Each row is a point on a tangle of strands that fork and nearly touch. The rows are in no order.
Points whose rows are less than 32.8 apart are linked; no others are.
k125: [ 21.6  -0.1  42.7   2.9  -5.3 -11.2 -35.9 -24.9]
k711: [-23.1   4.0 -48.9 -10.6  17.3  20.5  39.6  34.1]
k371: [-34.2  23.6 -25.1   0.3  -8.6 -35.2  41.0  46.4]
k857: [-13.2  28.2 -26.9 -27.4  -1.9  26.3  54.1  25.6]
k871: [ 41.6  11.3  11.7   0.0  39.1 -19.6 -33.4  17.3]
k945: [ 28.3   2.6  42.8   4.5 -15.5 -11.3 -26.6 -37.4]
k951: [-14.2  24.4 -28.9 -25.7   9.5  42.3  37.8  12.6]
k556: [-15.1 -34.5 -38.5  -4.9  22.1   1.9  12.8  24.5]
k719: [ 15.4 -32.9  14.7   4.1 -62.1 -17.1  29.9 -17.6]
k128: [ 35.8  -1.3  17.4   1.8   8.7 -21.7 -18.8 -36.5]
k187: [ 14.3 -25.5  23.4   9.9 -60.1   3.1  12.1 -48.4]
k369: [ 16.8  32.5  21.5   7.1  28.5   5.4 -41.2  16.8]
k597: [-22.5  -6.9 -44.1  -3.6  11.4   8.7  30.0  43.1]
k899: [ -9.1 -40.1 -31.3  -7.2   2.2 -27.3  26.7  39.7]
k258: [-28.7  -8.9  33.5   9.0 -42.9  33.4 -17.2   6.2]
k462: [ 16.9 -17.0  27.4  12.2 -44.0   1.3  -5.4 -58.9]
k338: [ 21.7 -17.0  13.8   1.4  -3.4 -15.7 -14.0 -45.2]
k568: [ 31.8   3.8  33.1   8.2 -23.0 -14.6 -17.1 -53.9]
k821: [-30.5  20.2  23.2   1.7 -44.0  53.8   0.8   9.8]
k704: [-16.8  27.0 -23.1 -20.7 -11.3  15.3  53.4  34.4]
k543: [ -7.0  23.8 -19.7  -2.1  53.4  10.8 -21.3   8.6]
k481: [ 41.4   0.3  16.2   0.3  20.7 -27.2 -20.7 -20.7]
k408: [-22.0  12.8 -38.2 -13.6  16.2  34.8  31.3  21.2]
k846: [ 11.7 -33.4  19.9   9.1 -65.2  -7.6  21.7 -30.8]
k750: [ -9.4 -26.2  44.5   6.4 -42.8  17.0 -24.8 -15.5]
k35: [-21.3 -20.2  40.0   9.6 -51.8  26.1 -17.7   1.2]
k866: [ -1.5 -46.9 -27.7  -4.9  -4.7 -28.6  28.5  27.1]
k779: [-10.1  12.9   7.5   2.7  23.0  14.5 -34.2  -0.5]
k356: [ 45.2   1.3   9.7  -1.0  34.7 -28.4 -26.6  -0.6]
k396: [ 16.8 -26.0  -1.1  -3.7  -2.1 -12.1  -0.3 -44.7]
k52: [-11.4  42.5  28.1  10.1   8.4  29.3 -37.4  -2.7]
k123: [  6.7   6.9  43.0  10.7  -3.7   4.1 -46.3 -13.5]
k328: [-22.4  32.6 -21.4 -16.0 -12.8  -2.8  52.0  41.3]
k387: [-17.2  43.6  16.2  -9.4  -7.0  53.6  -8.4 -10.2]
k716: [-20.1 -24.6 -42.8  -2.1  11.2  -0.6  29.5  41.6]
k399: [ 20.3 -31.4 -13.0  -1.0  -1.3 -18.0  12.6 -46.3]
k86: [ 20.3  -8.4  34.7   7.5 -34.1  -1.8 -12.8 -59.3]
k151: [-42.0   8.7 -18.9   2.0  -2.4 -54.6  32.9  45.4]
k184: [ 29.3  17.3  18.1   6.7  35.2 -10.5 -37.5  19.5]
k859: [ -2.9   3.9   5.0   2.6  36.0   0.7 -32.8  -0.9]
k145: [-31.1  10.3  27.7  13.4 -48.3  41.5  -5.1  18.2]
k678: [-20.0 -19.2 -45.6  -6.1  35.6  15.2  11.2  18.8]
k276: [-30.9  26.3 -29.7  -3.9  -5.7 -17.6  44.2  47.0]
k292: [ 20.5 -41.2 -25.4  -3.4  -2.9 -18.1  29.1 -34.6]
k565: [-25.1  31.3  17.7  -3.3 -25.1  54.8  -2.7   0.3]
k345: [ 32.7  -4.7  -2.6  -6.4  45.4 -28.5 -23.0  -5.9]
k202: [-22.5   3.9 -40.6  -6.0  41.2  21.4   4.6  10.4]
k288: [-20.7 -19.7 -34.2   0.7   1.4 -34.7  33.7  50.7]
k881: [-11.9  23.6  20.5   9.8  14.4  20.1 -37.1  -2.8]
k69: [ 48.3  19.1  25.2  18.4 -15.4 -22.1 -14.8 -48.8]
k160: [-18.7   3.3 -28.0  -0.6  46.5  15.7 -10.5   4.8]
k758: [ 13.0 -52.8 -29.5 -10.9   2.9 -19.6  25.4 -11.2]
k771: [ 12.7  -4.7   0.0  -2.3  43.1 -12.7 -27.4  -3.2]
k992: [  8.1 -49.6 -26.5  -9.4 -11.5 -27.6  34.9   9.8]
k623: [-19.1  46.3  22.4   0.8   3.3  42.7 -26.2 -10.7]
k715: [ 49.2  17.2  10.4  20.3  -5.6 -26.5  -9.1 -48.4]
k351: [-27.7  -7.5 -27.3   0.4  -1.7 -49.5  32.9  51.1]
k376: [ -5.0   7.4  33.5   7.6   3.8   8.9 -45.8  -9.8]
k16: [  7.1  27.8  -6.5   4.2  51.2  -0.8 -30.3  16.5]

Follow the links from the first point to the second, and from the first to the third. Name the last point that the two ways share.
k859; k623; k123: k881
k715; k462; k125: k568
k338; k369; k859: k356

A fork is a point with three links. Follow the links from the first point to the second and name the forks in between, in order.
k184; k128: k356
k123; k859: k881
k86; k123: k568

A fork is a point with three links, a tip a point with one. Leave the first point through the second and follow the links. Name the first fork or tip that comes.
k202; k160: k16
k399; k396: k356
k387; k623: k881
k356; k871: k369
k719; k846: k568
k565; k821: k750

Name the points in between on the shortest way along the links from the first point to the second, in order.
k866; k351: k899 > k288
k623; k750: k387 > k565 > k821 > k145 > k258 > k35
k345; k338: k356 > k481 > k128
k565; k779: k387 > k623 > k52 > k881
k396; k992: k399 > k292 > k758
k556; k711: k716 > k597
